A landscape with many valleys, sampled at points; each row gives a point and its height.
A ball rolls from a point to whichever of its 2 nearest points has the largest drop for the distance, and stops where none of them is lower. Distance is the straight distance between rows; heights are no part of it.
j_499 h=673: [ -4  -5  18  12   0   1   8  15  11  14  11 -15  -8   6  19  -4  14  -4
   9  -1  -2   3]
j_812 h=343: [-11  17 -13  -3  -8   3  -6  24 -12  17  -1   1   3   0 -20   6   8   7
   5 -10  -5  -5]
j_897 h=473: [ -4 -30  -2 -13   7 -18  17 -12   7  -9   7   0   4   8  28 -20 -18  40
  -8  -6   6   1]
j_455 h=219: [ 12   0   3   4 -12  42   0 -13  15   4   2 -16  -2  -9   6  11  -6  -9
   0   7 -13  11]
j_251 h=491: [  2  30  -5  -8 -18  15   2  -2   1  15  -9  21 -14 -10 -28  37 -18   2
  18   1  -8  -8]
j_386 h=493: [-15 -16  -2  10  -2   9   1   0 -22  25  -2   8  -3  -2 -16   1   2 -14
   7 -24  13   5]
j_941 h=464: [-11  20   9  -1   5 -13  26   1  -4 -10 -21  21 -13   1   0  24  -4  20
  20  -8  -3   5]
j_503 h=341: [ 17  12  36  16  27 -25 -11  -4 -10 -32 -20  10 -10 -21  17  11  -5 -13
  10   1  21  -9]
j_124 h=410: [ -7 -22 -30 -25  -8  -1   5 -12   9   2  -4  -2   5  20  12 -24 -12   3
 -24  10 -13  10]
j_964 h=480: [-24   2  13  -4  -4 -13   4   4   9  26  -6  -8   0   6 -24  35  39  21
  21 -11  12   2]
j_334 h=285: [ 16  14  -4 -14   0   2 -11   4  27 -11  12 -20  -8   8  13  -7  13  -2
 -11  24 -23  -7]
j_308 h=213: [-10  19  18  -2  -1   3   3   9 -34   1 -12  22 -13 -19   7  31 -10   0
  30 -10  30  -1]
j_541 h=287: [ 17  -6  10  20   8  10   4 -25  18  -8  -1  13 -16   7 -15  -3  21 -38
  -8   6  -5  -5]
j_777 h=519: [-17  20  -6  -6 -18  11   0   9  10  31 -24  15   4 -11 -37  43 -10  12
  21  -5  -9   7]
j_874 h=284: [  4  -4   9 -14   5   7  -8  -2  13 -12 -24 -23  -5  -4  16   3  15  -5
  -7   1 -10  15]
j_759 h=494: [ -4   8 -12 -18 -12  -4  23   3   5   2  37   2   7   5   3   0  -4  50
  -6  12  11 -10]
j_936 h=369: [ 13  -8   0  35  22  -2  -8   0  10 -12  20  11  -1  11   8 -30  14 -26
  -3   3 -10  -9]
j_196 h=217: [ 12  32  23   8   7  11  -7   7   6 -11 -19  17 -28  -5  -2  14  -3 -26
  -2  16 -15  -4]
j_882 h=439: [ 17 -14  -5  27  11   9   5 -34  -7 -25  29   2   8  -1 -12 -12   6  14
  -9 -12  12 -15]
j_649 h=435: [-22   3  12 -15  -2 -19  15  16  -3  19 -19  -2  -8  10 -14  15  33  -4
  11  -8  16   7]
j_856 h=283: [-12  -2   6  12   9  -8   2  18 -24   0 -31  24  -8   1  -2  -8  -5 -19
   3 -18   3   8]
j_741 h=645: [ -6 -23  12   1   2  -1  -6  14   1  20  24 -25   5   4  22 -15  16   3
 -10  -2   6   7]
j_220 h=75: [ 12 -17  -1  10   5  -3  -9 -13 -28  -5  13  -4  12 -14 -12  -9  -1 -16
  -2  -8  31  -8]
j_96 h=734: [-19   5  10   8 -13  -3   6  29  10  34  27 -16  16   4  -6  12  24  29
  11   5  11   6]
j_624 h=383: [ 12   7  26  11  18 -11 -14  11  -2 -21 -11   0  -9 -15  27  -4  -3 -15
   9   0   0  -5]
j_47 h=299: [ 21  10  19   0  21 -34 -20 -14 -14 -30 -15   3   1 -24  -3   9  -6 -17
   7   0  29 -17]
j_807 h=407: [ 12 -28  -8 -20   7 -25  -1 -26   5 -17   4  -5   9  -3  18 -20 -21  12
 -10   2  12  -8]
j_329 h=242: [ 22   7  13  -2  15 -21  -8 -14 -13 -20  13  -1  -3 -15  -3   6   8  -7
   7   1  26 -25]
j_694 h=245: [-16  23  34   5   0  -1  -6   6 -10   8 -19  14 -22 -12   2  42   8   3
  29  -9  24  -4]
j_996 h=694: [  0  15  20  10  -2  -5  11  26  24  16  11   1 -15  13  15   5  17 -14
  13  15 -16   1]
j_277 h=382: [-12  -2   1 -34 -14 -16   7  14  -8  18  -4 -15  -3  -1  17  13  -5   9
  16   6  18   0]
j_555 h=286: [ 24   4  -1  -3 -12  29   5 -30  22  -7  19 -17 -10   0  -1  13  -4  -5
  -6  18 -13  -3]
j_910 h=707: [  7 -18 -11  -9  12 -28 -23  -5  -5  -8   4 -15   9   6   2 -31  15 -22
 -21   2  10 -10]
j_645 h=756: [-12  -7   3   0  -9  17   5  16   3  23  31 -25  22   3   4  -2  18  40
 -12   1   8  13]
j_6 h=384: [  0  10 -21  -2   2   7  15  -4 -19 -20  -4  12   2   6 -21  -6  14 -10
 -10   0   1   5]
j_247 h=44: [ 16   7  12  24   3  33 -11 -16 -10 -12  -5   7  -7 -19  -2  10 -17 -18
   7  -7   1  -5]
j_549 h=421: [ -3 -13 -19   3  -2  12  21 -13 -18  -7   1  17   4   4 -14  -9  -9  -7
  -4  -4   5  11]
j_476 h=218: [ -1  13  -3 -10  -1  19   0  -4   8 -16 -27 -11  -1   0  -6  11  18  -2
 -10   3 -22  19]
j_26 h=350: [ 29   0  -8   8  -4  19  -5 -45   8 -30  18  -7  -2  -7  -7   1 -11  -9
  -9   7  -4 -17]
j_299 h=391: [-24   5   7 -27  -1 -23  -1  19  -9   7 -37  -4  -8   2  -2  15  14   3
   8 -12   6   6]
j_352 h=619: [-16 -19 -22  -9 -17  24  -3  -7 -26  16  18  -6  19   2 -14  -6 -18  28
 -19 -13  10   9]
j_207 h=168: [-15  17  35  16   9  -5  -6  15   3   0 -30  18 -29  -3   3  20   9  -6
  16 -13   3  -5]
j_604 h=565: [-16 -25  -3  -7 -19   7  14   2  -8  38  17  -5   5   5  -2  -1  -7  11
   2  -7  17   6]
j_622 h=277: [  0  29 -20 -25  -4 -10   6  17  27  -7   8  -7   5  13   3   3   6  30
  -9  30 -34   0]
j_505 h=472: [  4 -13  11 -13  -3   0  -7  16  -4   0  -2 -22   2 -11  41 -10 -14 -12
   2   7   7   8]
j_676 h=522: [-11 -23   2  -6  -5  -8  21  -2   5  14  11  -2  -1   8  19  -7  -7  27
   5  -6   7   0]
j_682 h=232: [  5  -5   7  14  19 -11   1   7 -15 -15 -23  23   3   1   7 -19  -1 -32
   1  -2   2  10]
j_265 h=375: [-10  12 -11 -24 -16 -16  12  27  29  13  19  -7  14  11  14  -3 -11  41
  -2  24 -16   1]
j_110 h=529: [-14  -2 -23  -8 -12  12   2   7  13  14  -2  -9  14  14 -18  -2  17  11
 -13   4 -17  13]
j_868 h=399: [ 11 -13 -21   9  -7  13  -7 -35  -4 -23  25  -1   8  -2 -13 -15 -16   6
 -15  -5   4 -20]
j_749 h=135: [  7  26   5   7   5  24  -4   0   8 -28 -30  10  -9   2  -4   5  15 -27
 -14  16 -22  15]
j_724 h=514: [-16   8   4  -9  -5  -5   1   3  22  22 -20  -7   8   2 -35  39  28  20
  11  -6  -9  10]
j_923 h=385: [ 17  15  12   9  21  -4  -2  -8 -17 -45 -24  13  -3 -20  10   5 -14   0
   4  -4   3   2]
j_885 h=288: [ 10  33  23   2  15 -12  -4  -9  -3 -16  -8  13 -28  -8   0  20  -6  -5
   7   7  -6 -20]
j_576 h=424: [  3   7  -4  -3   9   1  18  -4 -14 -26 -22  15  -3  -6   5   5 -12   9
   4  -6  -4   9]
j_815 h=575: [-11  -4 -15  18 -16  27  -6  10   9  25  26  -8  18   6 -12  -8  -4  26
 -10  -8 -17   4]
j_510 h=502: [ 10 -33  -4  34  20 -17 -11 -26 -14 -16   6   7  26   1  -7 -31  -4 -11
 -11 -17  10   4]
j_44 h=167: [ 15  28 -10 -21  -2  -9   5   0  24 -12  23 -10  -8  14  11   2  -3  22
  -9  31 -27 -14]
j_769 h=440: [-16   7   1 -14 -13 -17  24  24  18  18  30  -2   7  12  20   2  -6  47
  10  11   5  -9]
j_34 h=533: [  7 -36  -5  20  15 -24 -18 -18 -10  -1  12  -1  32   5   6 -41 -19 -14
 -17   0  17   8]
j_567 h=476: [-15 -21 -25 -13  -3  -2  -9   1  10  17   1  -9   3  25   3 -25  11   6
 -22  -2 -20   6]
j_151 h=238: [-17  29  27  16   1 -13  -4  37   4  12 -11  13 -17   1   7  16   0   3
  27  -9  -9  -8]
j_335 h=204: [  0   0 -29 -39 -25   8  -9  -3   0   8   2 -21   4  -1  -2   1 -21   6
 -11   6  -5  -8]
j_888 h=336: [-19  -5  15  -2   6 -17   6  17 -20   5 -23   4  -8  -2  11   5  -2  -1
  15 -17  10   5]
j_135 h=546: [ -8  -1  -9  -5 -11   6  13  -4  30  17  -7  -6   9   9 -29  18  23  21
  -1  -2 -18  16]
j_966 h=344: [ 15   0  -2  -8   6   6 -11 -12  19 -25  -8 -23  -2   1  23 -10   9  -4
 -15  13 -23   5]
j_967 h=429: [ 10 -16  19   7  10   0 -11   8 -12  -8 -11 -12   8 -16  27 -14  -6 -33
  -1   4  12  13]
j_766 h=608: [-12 -16  -3  11  -5  24 -10  14   3  20  17 -22  15   7  12 -19   6  16
 -18  -4 -12  19]
j_199 h=166: [ 15   0  -9  -2   5   2 -10 -23 -19 -15  17  -4   2 -12 -22   2   5  -5
   1  -7  23 -25]
j_847 h=432: [  0  -3   9 -23 -11  -2   3   6  -9   6 -12 -12  -7 -16  25  14 -19  -9
  16   2  19   0]
j_660 h=339: [  4  -3 -19   3   7   5   7 -22 -19 -43 -22  13  10   5 -18 -10  12 -19
 -19   0   1  15]
j_755 h=715: [-14  15   9   1 -12  -8   9  39  11  29  12  -9   3   9  -3   6  30  -1
  11  15  -3   6]
j_380 h=463: [  2  13 -12  -3 -16  18   0  -4   7  15  -6  13 -14  -5 -15  14 -29 -11
  11  -2 -18 -14]
j_727 h=234: [ 24 -16  12  21  12 -11   4 -29  11  -9  -7  18   0  -2 -10 -10   3 -47
   0   6  15  -3]
j_419 h=325: [  7  -7 -21 -32  -6  -2  11 -12   5 -15   5  -8   6   1  20 -14 -19  16
 -15  16   1   3]
j_818 h=139: [  1  14  10  13   0  24  -7  -2 -27  -1 -11  19  -9 -25   0  22 -20  -2
  22 -13  13  -2]
j_982 h=346: [ 12  32   4 -13   6  -7 -13 -11   3 -13  -2  -5 -19  -7  -9  24   0  10
   2   3 -13 -21]
j_849 h=289: [ 15  -7  -5  12  12  -2  -7 -15   0 -34 -22  12   9   1   1 -20  -3 -38
 -13  11  -3  11]
j_395 h=298: [  8  12 -15 -20  -5   4 -14  -9   5  -8  -2 -13  -5  -3  -4   5  -4   5
  -6  -3 -13 -12]
j_358 h=428: [ -7   3 -21  -2  -8  -1  -6   9   6  12 -15  19 -13   8  -5  -8 -21 -11
   4 -11 -29  -8]
j_546 h=142: [ 17  -3   2  12  -4  33  -6  -9  -4 -14   2 -13   3 -13   9  -4  -7 -26
  -6   9   1   7]
j_579 h=475: [  7 -20  -5  26  25 -16   8 -25 -13 -24   4  19   6   1  -8 -19  -1   4
   0 -21  11  -7]
j_764 h=582: [  0 -34 -11  17  11  -3 -30  -1 -14  -4  31  -6  26  13  16 -51 -21   2
 -34   0   4   3]
j_60 h=548: [ -9  -6  -6  22 -15  24   4  10   8  37  23   1   4   5 -12   1  -7   2
   7 -13 -10   1]
j_975 h=295: [-14  28   9  12   0  -3  -7  35 -14  13   3   6  -7  -3  -8  11  14   3
  16 -14   0 -11]
j_14 h=389: [ -7  21 -13   1   2  -6  -6  15  -2   2 -14  20 -12   6 -21  -1   7 -14
   1  -7 -16  -9]
j_945 h=726: [ 13 -16  -1  -6   7 -10 -17  -7  11  -7  -6 -11   0   5   6 -24  16 -43
 -12  13   0   1]
j_780 h=328: [ 16   5  14  25  21  -7  -6  -3  19  -9   2  15 -19  12   0 -14  19 -35
  -4   9 -13 -10]
j_654 h=460: [-10 -27 -15   2  -2   5   8  -6 -15  16  -9  11  -3  12 -16 -15   1 -24
  -9 -11   0  14]
j_968 h=300: [ -9  -8 -12 -40 -23   2  -4  12  -3  25   9 -24   8  -1   8   5 -13  22
  -8   9   8   2]
j_217 h=497: [-19  22   0  -7  -9  -7  15  20   1  12 -28  15   0  -2 -16  32  -4  18
  21  -5  -8  11]
j_132 h=436: [-11   5 -11  -7 -15  -7  15  21  34  22   6  -1  18   7 -10  10  -8  35
   8  15 -26  12]
j_465 h=523: [-12  -7   4  17 -10  10  13   5   6  32   2  13 -10   4  -5   5  -1  -5
  20 -14  -2   0]
j_55 h=163: [ 22 -19   7  19   7 -17  -2 -23 -11  -6  10   6  19  -8  -5 -15  -5 -33
   2   1  33  -5]
j_59 h=539: [  6  10 -15   0   0   0  12   0  -5 -13  30   6   0   1  11  -9 -23  36
   1   2  -4 -17]
j_626 h=677: [ -1 -35   1  -2  12 -11 -10  -5   0   3  18 -21  10   8  16 -29  13   1
 -22   0  11   2]
j_606 h=593: [ -6 -17  -7   6  -8  22   4  -2 -19  18  19  -5  10  -5   3  -5 -12  17
  -2  -8  14   9]

Call two points neighbours if one is among the 2 nearest of the other. Go from one point of each pair to the other, from neighbour to neighbour, staying as low as possible. Name the highest point that can't be avoided.
j_682 and j_265 -> j_135
j_335 and j_247 -> j_777
j_220 and j_335 -> j_505
j_247 and j_207 -> j_694
j_335 and j_44 -> j_982
j_44 and j_749 -> j_966

For each start below, name the point where the ball stops.
j_654 -> j_682
j_34 -> j_247
j_606 -> j_419
j_217 -> j_220
j_251 -> j_207
j_352 -> j_419
j_505 -> j_220
j_645 -> j_682
j_135 -> j_682
